Each row is a point on a landscape with many valleys, with its height.
From any point a ball takes the steepest step (drop divided by distance) to one of its 2 nearest points. It stops when none of these is lower. Distance is the straight distance between rows; heights are no part of it.
Vosu (h 552): [ -1  14  -9   3  18   1  -6  17  -5  15  -9  16  -1  27 -42  -9 -18  -1
  14  27  37 -11 -15 -25 -13 -19 -58  18  10  -1 -15   4  -6  -8  13   8
  29   1]
kanan (h 673): [  6  19   8   0  11  28  -5 -37   1 -51   5 -30   8   5  13  -3 -32   9
  38 -14 -35 -13  -2  11  34  -7   8 -25 -15  -9  11  -4  33 -14   7  -9
  -3  23]
Pesib (h 414): [-18   2   4  25  27  13 -21   7 -17   5 -15 -13   0  12   6  -9  43  -3
   8  -7  33 -25  -1   5 -47  21 -36  10 -13  -4 -31 -14  27   3   2  27
  59  13]
zevip (h 350): [ 24 -14 -24 -17  42 -22 -17 -17  21   8   7  12 -13  13 -49 -10 -16   5
   5   8 -10  32 -17 -15   6   2   4  33  14  27  23  33  21  14  -3   8
   0 -30]
Peli (h 325): [-31 -21  -5  -4  -7  27 -10  29  -3  10   1   7 -16  -8  15   4  19   9
  30  -7  -3 -23  22  -5 -14  32  16 -15  -1 -24  22 -29  18  -7  12  -6
   2  19]
ninib (h 575): [  3  14  53   8   1   2  28 -23  -9 -16 -27 -17  15 -33  34  27 -26 -54
  21  -3  -4  14   5  39  22   1  41   9   3   2   4   2  41  44  -2 -36
 -18  34]
nubin (h 704): [  1  28  41  -4 -10  20  36 -31   3 -33  -8 -12  24  -6  40   8  -8  -8
  41 -24 -28  -6  -1  23  22 -23   1  17   4 -17   4  -4  45   3  -1   5
  13  46]
Divu (h 260): [-10  38  23   8  -7 -70  48  -9 -20  18  -6  -7  -5  -9   1  25  27  21
 -28 -12   0  15 -37   9  36 -35  17  24   5  -5 -21  -1 -39  -7   4 -17
   5 -15]
Ruk (h 482): [ 27  -6 -28  27   0  -3  -5 -10 -10 -13 -47   9  12   4  11   5  -7   8
 -17  12 -15  -3 -22 -17  -3  -9 -21 -22 -36  -3 -12 -16   9 -16  15 -12
   7  -3]
sud (h 270): [ 27  14  29  28 -10 -21  -3 -16  18  41 -25   4   4  -2 -31  14   2   2
  10  31 -10  18  -7  34  17 -15  26  12  11  33  28   2  14   6  28   3
 -41  -9]
gike (h 468): [ -9   4   5  13  31   8 -28  31  -2   9   1  -3  -7  27 -16 -19  20 -19
 -12  33  21   6  15  -8 -35   3 -37  28  21  13  -6   2  22   0   5  28
  49  -2]
fakin (h 488): [ 19  -3   1  -8 -17  -1   8   9  24  27  23  -5  16  -2   2   2 -10 -21
 -19  15 -14  42 -15  -2   3 -28  -4  11  -7  18  37  -1 -16 -29   0   2
 -35 -38]
lalef (h 458): [ 10  -8  19  17  19 -33 -17  -6  -9  19 -38 -15   1 -36 -29  17  10  53
 -20 -10  11   2 -23  19  20   8   9  13  29  32  20  16 -18   2  35 -27
  12 -15]
nuzu (h 402): [ 20  -6  -1 -47  22  25   9  14 -11 -43   3  17 -14 -15  15 -30  -5   8
 -14  -7 -22   1  -1 -59   8 -15 -56 -16  36 -12   0  10   5 -17 -22 -20
  34  10]
zugob (h 292): [  2   7 -31  -9 -13  51   4  -1 -16  -5  10  -7  17  20 -19 -39 -46 -10
  50  10 -14 -42   6  -4 -12  -4 -38   8 -18 -24  23  -1 -16 -19 -16  25
   4   4]
zitur (h 394): [  8  14  24   0   7  26  16  11 -13   2   3   0 -17   6  19  12  30  -4
  14  27  38  -2   7 -17   6 -34 -43   1   4 -21 -35 -15 -20  11  -7 -11
  20  11]
sema (h 332): [  3  15   2 -38 -22  -5  49  -1  25   0  13  19   1  29  25  -3  15   1
 -10 -17 -16  38   5 -21   6 -43   2  -6  14 -15  -6 -13  13  -3   4   7
 -16  14]
Kef (h 410): [ -9   5   1 -17 -21 -10  11 -12 -26 -12  -7  31 -29 -11   6   7   6  19
   7   2  53   3  -9 -34   6  13  14  -4  19   6 -54  11  -1  35  13 -12
  15  12]
gim (h 290): [-21  26  10 -10  -7 -31  52 -17 -24  25   6   2   9  -5  -6  30  34  15
  -1 -24  14  24   2  26  27 -45  28  19  19 -17   4  22 -21   2 -19   4
  -9 -12]
Volak (h 583): [ 21  -1   9  -8  17  21  -9 -23   4 -38 -12 -24   7   3  26 -43   8   1
 -26 -26 -68   2  12   4  15  -7 -12 -28  12 -13  -1  -3  22 -12   0  -8
  26  -4]
supib (h 3): [-36 -24 -31  -8  -2 -24  -5 -26  11  21  23  17 -22  19  -2  -3  13  15
   8 -18  33   0  23  19 -22  20  29 -15  -7 -15  22  27  20   7  -6  37
 -15 -27]
Gidav (h 392): [  7   6 -16  -2 -28  17 -51 -25 -24 -21 -11  -2 -28  -7  11 -24   1  29
 -18   2 -14 -13  -5 -18  31  12   9 -18  18  20 -10  24   3 -15  15 -22
  22 -17]
zerug (h 291): [ 22   0 -29 -23 -17  18  31 -20 -26   6 -23  26  -1   7 -35  -4  21  19
  47   7   7   3 -11 -22 -19  -9  18  14  -5   9  14  15  12  12  -6  28
  -5  14]
Sidoz (h 317): [  1 -11 -14  -1 -42  21 -45 -24  -2  -9  14  24 -37  -3 -31 -43  -5   9
 -28  -5 -14  -8  10 -15  12 -13  -3  -2  37  14   4  53 -21  -9  -2  17
  10 -36]
kul (h 439): [  1 -23 -26 -31  31 -24  -1  28  24  19  15  27 -26   9 -49 -11  11  13
  -2   0 -15  14  -6 -42   1 -15  -6   5  11  16  36  11 -15  -5  -1  -6
  -3 -23]
der (h 354): [-15  -3  20 -22 -38 -15  27 -15  -3   2   7  25   3 -33   5  -6   7 -10
  25  -7  15  -8  -6  -9  -1   8  31  19  18  18 -14  12   2  35 -10   8
  16  14]
Zado (h 53): [-26 -18   2  21  18 -24 -29  -9   3  13  25  -2   9  10   3  22  13  11
  16  -4  51  -2  10  44 -17   4   6   6 -21   1  10  18  22   9 -12  14
  -7 -14]
Rir (h 493): [-38   4 -62 -23  29   0 -23  13 -12  16  31  -4 -33  31 -21 -29   0 -12
 -10 -32  15 -24  19 -16 -31  41 -14 -11  -3 -11  -1  12 -14 -13 -18  29
  15 -19]
tubud (h 569): [-10 -12  -9  -5   4  31 -32   9   3  -1  24  11  11  38   9   0  11 -35
  20  15  43 -12  19   3 -28 -22 -38  20 -17  16   2  21  13   9 -35  26
  11  30]
Nadav (h 727): [ 20 -10  15 -28 -38  24  28  14  15   2  17  -6 -25 -24 -37 -52   9 -12
  -7  24 -29  16   6 -45 -14  11   4   9  20  21   0  -4 -42   9  12  16
   2 -29]
Gulol (h 263): [-21  -9  16   4   6  21  -1  37  17  15   7   9  -5  16  -8  -3  26   2
  28   3 -22 -32  29   9   0 -24  -7   4  17 -23  23 -23   2   3  -4   6
  15  32]
Vori (h 779): [ -8 -24  21 -23   3   2  17  -9   2   5   5 -28   5 -50  10 -34   4   0
 -32 -29 -22  13   5   5  -8  29  -1   2  30  -7  26   8 -14  -3   1   5
  36 -42]
keder (h 539): [ -4  14   0  -1 -15   1 -14  22  13  -1  22  20  39  27   8  29   5 -29
  33  13  25 -27  10  17 -12 -31 -10  18 -23  17 -13   6  21   0 -50  -1
 -23  45]
Leto (h 514): [ -6   2 -28  27 -12 -14 -40 -22   3  25 -17   3  -2   6  22 -10  -4 -14
  -6   0 -13 -51  24   9  27  14  -1 -28 -21   1 -45  -3   7   3 -18 -36
   8 -25]
volo (h 172): [ 20 -17   8  -8  15  -5  12 -11  47   6   4   6  28 -17  -3  16 -32   4
  33  22  20   3  11  12   2   5  -8   9  12  18  25  14  16  28  -8  11
 -19  -2]
fabu (h 328): [ -8 -15  35   4 -19 -30  15 -32  11  15  -2  20   0 -36 -18 -22  14 -14
  -4  -9 -21  -7  16  29  20 -12  40  21  38  22  13  35  -8  47 -15  22
  18  -4]
Rute (h 497): [  0   1 -32 -11 -15   9   9 -11   7   0   3 -11   6   8  17  -2 -18  12
  30 -17 -24 -10  -7  -9 -11  49  14 -28 -47 -19  20 -33  23 -40   7  -4
 -45  17]
zuge (h 681): [ -3   7  33  -7 -18  -2  28  27  -9 -23  29  -6  -4 -12 -14   9  -7 -14
  -3   6 -18   8 -39 -23  10 -28  22  13 -12   5 -21 -28 -45  11   0 -11
  -1  20]
pefol (h 232): [-19  37  50  12 -13 -43  53  -5   4   9  14  -9  -5  -7  35  22  34  10
 -16 -15  11  12 -10  20  16 -10  13   5  11 -27 -47 -28 -15  13   5  -2
   0  10]
Loke (h 579): [ 21 -34  25  22   6 -19 -19   7  19   5  -8   9   8 -13 -17 -27  10   7
 -24   3 -20  13 -32   6 -21 -25 -22  -1   0  25  34  -8 -14   3  32  17
  13 -12]
rusi (h 269): [  9 -11 -15   1  32  37  13   3 -31  -4   4  -5 -40  32   1 -14   6  -1
   8  18  29  17   8 -22 -11 -27 -49 -12 -22 -42   1  -8 -29   3   4   5
  13 -20]
Fami (h 745): [ 13  22  34 -20   5  -7  39 -26  -3 -14  -4 -19 -10 -49  -2  -8  -3   5
  24  24 -31 -12 -14  -4  37   7  10   6  24  -2   8   2   5  -4 -11  -8
  39  -9]
zezu (h 601): [ -9 -28  32  29   7 -27  23  -1   8  16 -11  13   9 -27   3  -5  10  18
  11 -11  15   5 -35   8 -30  -6 -19   5  -9 -17  26 -26  -7  12  42  26
  20   0]
Lup (h 430): [ -6  12 -42 -38   0 -13  14  -4  11   5  12  26 -24  45  16  -6  -4   7
 -15 -11  -3  30  16 -38  10  -7   1 -25   8 -23 -10   2  21 -13   8  -9
 -24 -11]
mome (h 78): [  3  10 -17   7   5  32  -5  14 -36  -4  14 -12   7  34 -24 -24 -26 -40
  12  33 -17   8  -5  -9  -9 -24 -18  30 -24 -12  -2  -8 -13  -6  -7  16
  15 -15]
goved (h 498): [  1  20  23   1 -14  15  -4  12   0 -20  12 -19  46  -9  16  33 -12 -34
  21  12   9 -10  -1  36  -9  -2  22  28  -9  32   3   6  25   4 -34   5
  -9  37]
Pima (h 440): [ 17 -15 -47  -8  25  24  -8  -4   6   6   3 -12  -7  12 -25 -37 -13  14
  -1 -21   1 -19  18  -5 -28  27 -22 -24  -1  -2   0   0 -19   9 -12  24
   5 -11]
favuz (h 618): [ -7 -34  34  19  49 -16  26  -1  26 -30  -2  -6  10 -15  12  -1   2  13
   8 -11  -5  -1  -5  22 -22  -1 -13   3   1 -25  24 -13   8  32  11  36
  37  13]
Bipo (h 199): [-17 -11  -3 -32  10  32 -17  18   1 -22  26  20 -33   8  26  -9  -8 -33
 -36  15   8   3  26 -37  27 -35 -50 -23  27 -29  18  28 -26 -20 -20  -9
  19 -21]
lofo (h 438): [ 17   2 -14 -10   9 -10  -3  12  17   8   7  -6  -6  12 -13   6 -44   3
 -31  24 -10  50 -14 -29  23  -3 -10  15  10   2   8   3 -19 -21  24 -24
 -24 -47]
Topa (h 555): [ 18  -4  12  41   3 -23 -24   8  18   7 -37 -10  27 -13  12   8  23   7
 -31  -7 -39 -15 -36  20 -16  -5 -13 -23 -22  19  16 -35   7 -32  28  -2
   8   3]
filig (h 216): [  1  21  27  12   3 -14  18  29  45  19   9   9  24  21  14  15  38 -17
  23  -1 -32 -30   4  26 -12 -26 -10  22  -5  -3   7 -32  27  -5 -23  24
   2  52]
foru (h 647): [ -6   6  17 -43  -4  17  34   6  -8 -22  37 -41 -10 -11 -11 -12 -30  -5
  16 -24  -5  18 -25 -19   3  22  29  21  -6   0 -15 -24 -39  15   6 -18
  -5  19]
ketaf (h 432): [-12  41  -8  15  -5 -31 -13   4  -9  14  -5  10  22  14   6  60  36  23
  -2  -6  57 -25 -20  18   3 -22 -24 -14 -29  -8 -33  15  -6 -39 -26 -16
 -35  14]
Voz (h 424): [ 14   9 -14 -30 -19  43  38  -7 -13 -18 -11  16  10  20  14   5  20 -15
  52  33  10  -8  11 -11 -33 -12  -8  37  -6  -1  21  24  27   6 -27  40
  12  23]
ponu (h 765): [  9   3  29 -27   3  -8   0 -22  -5 -16  15 -26   9 -56  -3 -39 -18 -14
  -7   4 -39  -1 -26  -9  13  22  -8  17  22  19  31  20   3 -21 -17  -3
  40 -32]
Vetu (h 105): [ -4  -6  19   3  24 -41   9   9  22  14  11  -1   6 -13   6  41   9  12
  42  19  48   8   3  21 -16  28  10  10 -12   8  10  -9  40  13  -6  -7
 -22   0]
sir (h 368): [ 10   1 -15 -25  17  -9 -18   7  39  -8   8  33 -29  15  35   1 -11 -21
 -31  29  18   7  17 -51  22  -9 -51 -20  19   5 -19  17   6   2  -9 -25
   8 -21]
gadon (h 367): [ 35   2 -36   1  11 -25 -11  -9  25  23 -22  12 -17  24 -14  25  -7  24
 -30  23  -1  24   4 -12  30  -1  15  -3   5  14 -16  15   2   5   9 -30
 -34 -40]
Faku (h 542): [-14   1 -22  -8  22 -15  15  28  -6  21   7  13 -14  34 -49  -6 -18  16
  30   0  13  -2 -19 -33  -9   1 -12  18 -12 -14  -8 -25 -11  -2  16  -8
  -1  15]
kefip (h 521): [  1  -3 -46 -13  -1  14  18   2  -9  -2   0  21 -36  34   1  -6 -25  27
  -3 -22  26   6  17 -31   1   6  -6 -40  -4 -26 -30 -13 -18  12  13  -7
 -27  21]
Tusis (h 487): [  3   1 -12  -4  35 -23  17  28  14  25   0  -7 -23  17 -61  10   6  30
   8  18 -18  -9  -4 -14  18  -7  11   0   3  -4   7 -17 -34  -5   6 -20
  -5  -9]
fupa (h 550): [  7  -1  21  28 -15   1  -3 -28 -12   2 -30  -5  32 -20  13  16 -46 -45
  -8   3  -6  23  -5  42   7   2  33  11 -11   9   8   9  28  19  13 -12
 -22  -6]
reti (h 405): [-11 -21  -9  30  24  12 -27  23  -6 -13 -12 -19  12  21 -11  17 -18  -8
 -17  -2  18  21  22  31 -41  35  30  -4 -13  -1  -9 -12  31  21  24  15
  -8  -2]
Fal (h 170): [  2  24  24   2  -8  -5  24  23  37   7  12   3  28  18   7  -6   7 -10
  -9 -30 -41 -23 -24  -3  -1 -30 -16   4  -4 -15 -30 -45  -9  -4  -3   2
   6  38]
Vulu (h 106): [ -3  -6   9 -18 -15 -12  28  -8  53   3  12  22  30   7  40 -18  10 -33
   7 -27 -20 -33   9  -4 -16   1  -9   1  -6  -6 -34 -20  11  32 -32  13
   9  39]
rinom (h 376): [  4 -23 -15 -21 -18  33 -24   0  -7   1  11   3 -11 -14 -40 -56  -4  13
   8 -17 -27 -31  17 -11 -13  13  -8 -10  29   8  28  24 -16  -7 -15  15
  16  -9]
kifo (h 467): [  9   6 -58   1  -7  -9 -52 -36 -15   4  -3 -16 -20  13   8 -29 -15   8
 -12 -16 -36 -25  -9  -8  28  35  12 -26 -30  20 -10   6  -3 -26  -6 -30
  -8 -26]
Pakot (h 559): [ 12   1 -56   0  35 -17  16   6 -12 -10 -23  16 -12  18 -13  43   1  42
  -5 -21  32 -10  -2 -18   3   9   2 -35 -26 -22 -42  -5 -20   8 -20 -18
 -29  22]
sonot (h 530): [ 20  -1   4 -19  13   5 -13  -4 -16 -20 -20  -6   2 -17  23 -19  28  21
 -36 -25 -32  14  -5 -10  12 -26 -33  -9  33   6  20  24  23 -30 -13 -19
  41 -12]
tamuz (h 114): [ 17  12 -13   0  26  12  13  -8   0  -5   9 -18 -14  52 -19  -9  20  26
  -2   7  -6  13  16   9   4 -43 -11 -14  -3 -24 -11  -2 -16   3   1  14
   0 -11]
Tipak (h 360): [  8   4 -18  19  10 -19 -30 -10  18 -22 -13   4   1  14  37 -12   7 -20
 -25  28  -9   4   0 -21 -16   8 -34 -19 -19  19  -9   3  40 -21  16  12
  18 -26]
bopaf (h 213): [-27  29  38  19 -10 -44  22  25  27  10  26  13   7   1  34  32  35 -10
 -17   7  25 -18  14  28   2 -21  -3 -11   9 -17 -29 -14  -8   1 -26  18
  -7  19]
Dena (h 327): [-17 -31   3 -15   7  39 -23  35  11  -6  37   1  -3  -4  16   4 -15 -34
 -29   2  22  20  36  -9   3 -16 -18  21  31  -3  10  25 -22  16 -31   0
  21 -11]
zofu (h 789): [-16 -12  27   7  27   7   3   7 -34 -16 -15 -26   3 -28  -3 -16  21   5
 -28 -27 -27   0  11  35  -5  -7   4  17  35 -20  29  16   8  -5 -16  14
  68  -8]
boteg (h 352): [-17   1 -21 -13 -15 -10 -22 -20  -7  28   5  19 -19  18  15 -23  -5 -10
  18  10   3  42   9 -20  -6  39  17  12  -3  -2  20   1  53 -17  36  -2
 -26 -30]
pasu (h 326): [ 34   2  44  -5  19  11   5  -2  25 -15  11 -28  14 -13 -14 -22  -4  11
  -9  16 -13   0   4  14  12 -27 -34   6  32  13  -2   6 -16   9 -12   3
  25  -4]
punel (h 725): [ 16  31  46   5  12  -9  48 -23   2 -42 -14  -6   3 -26   7  12  -4 -13
  20  30 -28  -1  -3  18  23 -17  16  19  25   7  25   9  33  16 -10  28
  32  35]
Vifon (h 531): [  9   1   2 -12  25  42  18  25   5 -47  -1  -9  25   6   1 -18 -19 -14
   7 -12 -38 -28   5 -14 -17  -1 -34   9   6 -28 -16 -18   7   9 -27  16
  42  38]
geb (h 364): [  5  13 -12  12  -3 -41 -15 -13  -6   0   7   1  12  24   1  33   7  23
 -11  -1  16   7 -29  20  11 -33  12  -8 -37  11  -6  13  -1 -17  -5 -19
 -36 -12]
Vov (h 151): [ 21  22   7   2 -24  11  40 -22 -23  10 -30  11  10 -11 -19  -6  28  20
  41   9 -22 -10 -36  -3 -14  -9  -3  20 -13 -11  26  -9  24 -27   5  32
  17  19]
razuf (h 429): [-27 -30  14  12   9  12 -23  26  18 -32  22 -14  14  29  27   9 -13 -32
  -3   9   4  18  38  38 -40  31  34  13 -11  -4  28   3  40  21   0  32
  -9  21]
meri (h 558): [ -4 -13  39  45 -10 -38 -26  20 -10  27  10  12 -15  -3   0  22  11 -54
 -27  11  -1  35  10  47  13 -23  50  44   0  26   4  10  -4  36 -16  -9
 -20 -14]
venup (h 176): [-21 -17  -9  20 -26  -6 -34  -3 -30  -6   2   5  -2  -2  -6   3 -51  17
   6 -20  33 -11  -3  13   3  37  27 -19 -22  -6 -31  -6 -10  10  17 -30
 -27  20]
mulur (h 462): [ 20  -7 -35  18   6   2 -58  -4   4 -14   2 -15  -8  36  -4  10 -45  -4
 -12  -6  -3  19  14  23   0  39  34 -21 -41  14 -16   2  34   0   2 -28
 -60 -11]
biruz (h 481): [-22   9  47   4 -33  -1   5  16  -1  39  10  18 -21 -18   0  12  56   5
 -11  -2  70  10  14   4   5 -44 -30  10  37  18   0  17 -45   6  13   1
  -4  -8]
bogi (h 523): [-10  37 -12  -9 -32  17  13  17 -22  17  -5   8  23 -12   8  56  18   7
  11   2  40 -15 -20  -8 -12   0  -8   7 -18  -5 -10  -3   8 -55 -27  -9
 -14  24]
zom (h 546): [-44   9 -38 -20  17 -20 -49  -8 -17 -16  34  15 -62  22 -11 -51  -5   7
 -13 -12  11 -29  -9 -43 -14  37 -25 -17   9  -1   4  29 -18 -20  17  23
  22 -22]
bati (h 751): [ 20 -25   2 -17 -15  29 -10  17  13   5   4  -7 -26  -1  -9 -54  34  -2
 -42  -3  -9   3  10 -34 -35   8 -30 -24  15   9  -9  -9 -41  -2  10  11
  12 -24]
keni (h 451): [  1   3  46 -11  -8  26  11  31   2  10   8  14 -16  -7   0   8  53  -4
 -12   5  30 -10   8  -7  -2 -61 -52   4  36   4  -4   4 -43  -1 -16   6
  25  19]
Sas (h 507): [  2 -12 -16 -13 -11  62   3   6   1 -19  -2  14  -2  25  36   8  30 -20
  51   7  32 -42  29  -7 -49   2 -28   7 -21  -6   2   4  14  15 -28  30
  -1  43]
bilun (h 602): [-22   4 -41 -13  22 -23 -15  -1 -23  -9  21   6 -77  35 -10 -18   5  33
   4   8  21   0 -14 -42  -2  27  -6 -22 -13 -12  -1   0 -16 -11  27   0
   1 -12]
Rinu (h 418): [  8 -21 -27  10   0  13 -57 -26   3  -8  10   5 -31  15  31 -14 -21  -5
  16   5   1  27  22  -7   1  45  16 -18 -17  11   3   1  50   6  21 -13
 -35 -23]
raro (h 627): [  5  -1   2  -4   0  28 -36 -19  17 -46  14  -6  17  18  22 -40 -18  -8
   5   1 -42  -8  17   0   3  -5 -14 -16   4   9  15   7  37 -12   5  24
  11  22]
ranit (h 490): [-10  28  -5  44   6 -35  18   5 -23  15 -40  13  22 -16 -20  39  25  29
 -11   5   5 -36 -24  12  12  -3  -5  -2  -7 -23 -26  -5 -25 -17  -3   2
   6   9]
fim (h 10): [ 11   3 -27  -1  34  18  -8 -12  12   6  27 -31 -12  45   1   8  11 -10
 -14  11 -20  26  40  24  19 -20  11  -2  -8 -16   4  10   4  -4 -29   5
 -14 -45]
dalaz (h 363): [ -2 -12   0   3  17   7   6  -4  -9  10 -21 -34   2  15 -27 -11 -29   2
 -16 -37 -23  13 -10  10   8  26  35  -2 -15 -14 -10 -27 -22   9  31 -37
 -16  24]
Nonol (h 508): [ 20 -15  21  14 -34   9 -10   7  -3  37 -10  14   2 -28  -9   1  33   2
 -23  12  29   5  -6 -11   8 -35 -21   4   9  29 -13  12 -64  14   8 -20
 -14 -24]
Batep (h 231): [ 16  17  19  10 -29 -15  38  -6  11  26 -26  25   9  -7 -32  10  18  16
  40  27 -25 -12 -18   9   2 -23  24  -1  -3   3  35 -21   6  -9  22  18
 -33  24]
Nufu (h 237): [-23  -7 -27 -18 -16   9  18  -6 -29  38 -32  14  -1 -11  -6 -13  -6   8
  23  -1   7  16   8 -21  -9  42   5  15  11 -21  33   1  35 -26  31   1
  13 -13]
Ragi (h 63): [-16  -9 -25   1  -2 -17  13 -13  15  20   5  29  -1   1 -12  39   0   3
 -10  22  52  20  29  18  -9  -3  15   7  18 -13  26  49  11   5 -15  44
 -24 -41]
pazam (h 515): [  5   9 -15 -30 -13  39   3  23 -26  -8  -5 -12   9 -26  29   8  25 -16
 -37  -9 -10   9  -2 -24  -4  -9  -9  -8  10   0   3   5  -3 -36 -29 -11
  32  -9]
Ranad (h 436): [ 20  19 -24   3   3  54  20   6   7 -26 -12 -13  31  10   9   2 -39   1
  32  -2 -18 -32  13 -15  -3   2 -48 -14 -18 -32 -11 -22  14 -30 -10   6
   3  25]
Maba (h 404): [-11  -9  -8 -12  -1  16 -18  18   0  -1   9   1  28 -27  53   7 -21 -46
 -49  -1   0  31  16  -6   3  -2 -25   9  21   3  19  20  12 -22 -20  -8
  24 -34]
muti (h 511): [ 17  -6 -16  22  -4  20 -34 -20 -32 -21 -30 -24  17  -1  15  15 -33 -33
 -14   2 -10  33  -9  16  -3  26  35  -5 -40  20  -2   4  42  -8  17 -26
 -22 -11]
til (h 173): [  0  16  17   7 -12  -7   0  25  32   7   9  -3  15 -14  19  26   5  -5
 -11  25  14 -10   6   4  -3   7  -3 -14  12  16 -14 -18   6 -12  -4  -3
   0   5]
Bomi (h 36): [-15  -9 -14  -3 -37  -6 -17   8  29  -5  18  17  20   3  32 -14 -29 -25
 -20 -24   1 -30   6  -2 -15  18   7 -35 -16   2 -43 -23  -2  15 -12  -4
 -16  18]
Lopo (h 389): [-16  -3  -2 -36 -29  41   5  27   8 -13  31  -8 -11  -4  22   6  -2   2
  57 -15 -19 -37   4 -11 -10  44  34   4  -8 -10  17 -31   0  -2  -8 -13
 -24  43]
rona (h 104): [-10  -2 -29   0 -50  29 -12  -8 -11   0  13  -5   6  10  14 -18 -42   8
   7 -44  25 -28  22  14 -19  44  15 -36 -19  -8 -43 -20 -18  13   0   1
 -39  35]
rori (h 252): [ 29  -1  27 -14  38  -3  -3  -7  37  13   7 -22  13   0 -34 -12 -38  -3
  18  11  -7  24 -13   2  14  -4 -15  32  20  24  16   1   6  17  16 -14
  -5  -9]
Sidif (h 529): [-12   6  -9  17   1  -5 -15   2 -12  33 -30 -21   0 -19  11  -2  11   8
 -19   2 -31 -33   8   5  32  33   4 -15  -1 -14  -7 -21  -6 -34   5 -46
  31 -18]
lolo (h 278): [-27 -17  -6   8 -46  12 -30 -10   6  -5  27   1 -15   2 -26 -31 -26  16
 -30 -30  -4  -8   8   5   3   5  29 -18  19   6  -5  18 -43   2  23  19
 -11 -21]
Gefek (h 532): [  0 -13  30  32 -21 -11  -6  26 -18  18  -9  22  32 -43 -14  32  22   3
  10  17  36   4  -8  17   5 -26   2   3   8  19  -4   5 -57  29   1  -2
 -51   9]
Korem (h 437): [ 10 -16   5  31  19 -34  -1 -31 -13  15 -45  -8  -2 -37   0  15  18  57
   8   1   4 -14 -39   5  14  25  -3  -9 -24   0  12 -15  -8 -18  34 -31
  11  -4]
det (h 411): [  6  -7  29  35  26 -18  -1 -34  -4 -19 -35 -22   0 -40  -5  22 -14  22
  23  16   6 -15 -15  23  18  32  20 -17 -12   7   0  -5  12  20  30 -17
   2  -2]
fotu (h 240): [-23 -29 -11  13 -30  10 -16  11 -19   6  -2   6  -3  -7  -8  -8  -8  18
 -24 -35  13 -17 -11  -6  -8   5  11 -23 -15 -11 -14 -16 -56  -7  18 -14
  -4   9]
fek (h 313): [-13  12  18   3 -26 -29  14 -32 -16  21 -19   4  25 -46  -4  20  28   6
  -9 -29  -5   0  -2  46  28 -15  56   2  27  20  18  30 -12  10 -12   1
 -17  -7]
defos (h 265): [ -7  -8 -16  12  26  23 -14   6 -46   6 -13 -21  -2  29 -17 -24 -12 -13
  -6 -11 -24  35  -8  -3  -3   2   1  16 -18 -22  12 -18  -2 -11  30 -14
  12  -8]
lutos (h 256): [  7   1  22  28 -13 -14  -5  -9  20 -25 -10  15  16 -18  39   2  -7 -16
  11  33  16   3  -4  -3 -17   4 -22  -7  -5  27  -2  -9  50   2  16  27
  20  19]
nur (h 461): [  2   0  12   8   9  22 -31  16  17 -44  14 -30  42   4  28  25 -48 -38
  -9   4   4  14  15  29 -13  18  13   6 -14  27   1   1  46  -1  -5  -2
 -17  22]
tapi (h 483): [-10  15 -18  -5   5 -22  23  -2 -34  -4 -21  42  -3   4 -10  44  18  21
  27   6  52 -10  -1 -16   5  -3  13  -5  -3 -15 -46  17   4  23 -22 -10
 -21  24]
Zodo (h 128): [-13  -4 -26   3 -11  -4  38 -15 -19  35 -34  17   8 -11 -22  22   1  18
   4  15  26  10  23   9  -6  18  25  -1  10 -28  14  16   7  -3  11  21
  -8 -24]
beze (h 706): [  1  -2  35 -10 -49  -8  36   3   4   9  14   1 -23 -33 -21 -17 -12 -12
  -6  13 -18  32 -24 -32  24  -4  24  16   2  28  -8 -13 -48   8  29 -18
 -12 -19]
Maf (h 547): [-11 -22  16  40  -9 -32  -8  23 -11  21   1  34  16 -19 -24  35  -7 -26
   8  27  11   3  16  39  14 -25  38  13  -5  -2   8  16 -26  37 -23  -7
 -51  -9]
tesel (h 573): [ -9 -27  -4  18 -17   8 -45   6 -23  17  15  -2 -14  20  12   2  13 -38
 -34 -15   8  40  14  24  -9  -2  39  26  -9  13 -20  12   3  24  -9  -8
  -7 -28]
kupom (h 377): [ 23   1  39  27  20 -16   0 -12   5 -23  -1 -25  -7 -15  -7   0   8  11
  -4  33 -13 -10 -21  17  17 -10   8  -9 -10  11 -22 -17 -29  31  14  -3
  13  -8]
likog (h 597): [ 32   7   2 -37  16  49  20  13  -4 -44  10 -37  14   1  -7 -16 -24 -19
   3  -7 -30  12  -8 -16  -7   1   3  14   1  10 -12 -15 -15  20 -12  -4
   9  23]
toze (h 442): [-16 -20 -25 -29 -23  24   1  19   4  14  31  -8 -14  10   5 -32 -25   4
  29 -48 -30  -8   9 -19 -10  38  19 -16 -22 -15  28 -40 -27 -12  16 -16
 -49  30]
Fata (h 474): [ 10  33  13  33  28 -51  11  10  -1  10 -42  -6  37 -36 -17  46  13  48
 -19  -9  26 -16 -35  22   9  -4 -19  12  26  25  -1   7 -12 -14  10   1
  10   9]
pegi (h 543): [  8  -1  -9  -6  15 -33  17 -16  22  -5   0 -22  14   1  18  28 -10   4
   1 -14  -2  18 -10  14 -11  35  22 -26 -48  -2  -1 -19  34 -18   1 -19
 -38  -7]
Fovuk (h 509): [ -5  10   5  22   8 -13  -5  -9 -11  -8 -23 -22  15 -44   9  28  28  17
 -24 -12 -23 -42  -9  23  21  16  22 -20   2  -2 -14  -2 -16  -9 -20 -12
  28  -4]
berul (h 308): [ 27   5  -7  19   8 -40  -3 -15  -4  26 -26  -2   8  17 -36  39   6  24
 -25   8  -4  33 -19  30  28 -24  41   8 -14  20   3  20 -18   5  10 -28
 -62 -20]
Nutag (h 369): [-12  -5  -3  18  26  -9  -8 -11   0  11 -18 -20  19   5 -12 -18  -8  -9
  13  -6  -2  -3  -2  19 -31  36   0  16 -12   4   0 -12  38   8  18  19
  29  -7]
masu (h 215): [  4  10  13 -38  -5  12  42   2  23 -31  11  22   0  -7  39   6  14  -2
 -12   3  -4   7   7 -24   7 -37 -30 -10  29 -17  10  11  13 -10 -21  17
  25  22]
Tupu (h 649): [-14  10 -32 -12  20  -8 -26   1 -30 -19  36  -9 -64  20 -17 -35 -37  10
  -1   5 -20  12  -3 -47  25  46  16   0   5  -6 -10  -2 -24   1  29 -17
  -4 -19]

Where does a ball stop that starts at each point below?
Pakot => til
Rute => Bomi
Nadav => mome
Leto => Bomi
Tupu => Bomi
Fovuk => supib
bilun => Bomi
meri => fim
ninib => supib
Faku => supib
Vori => Bipo
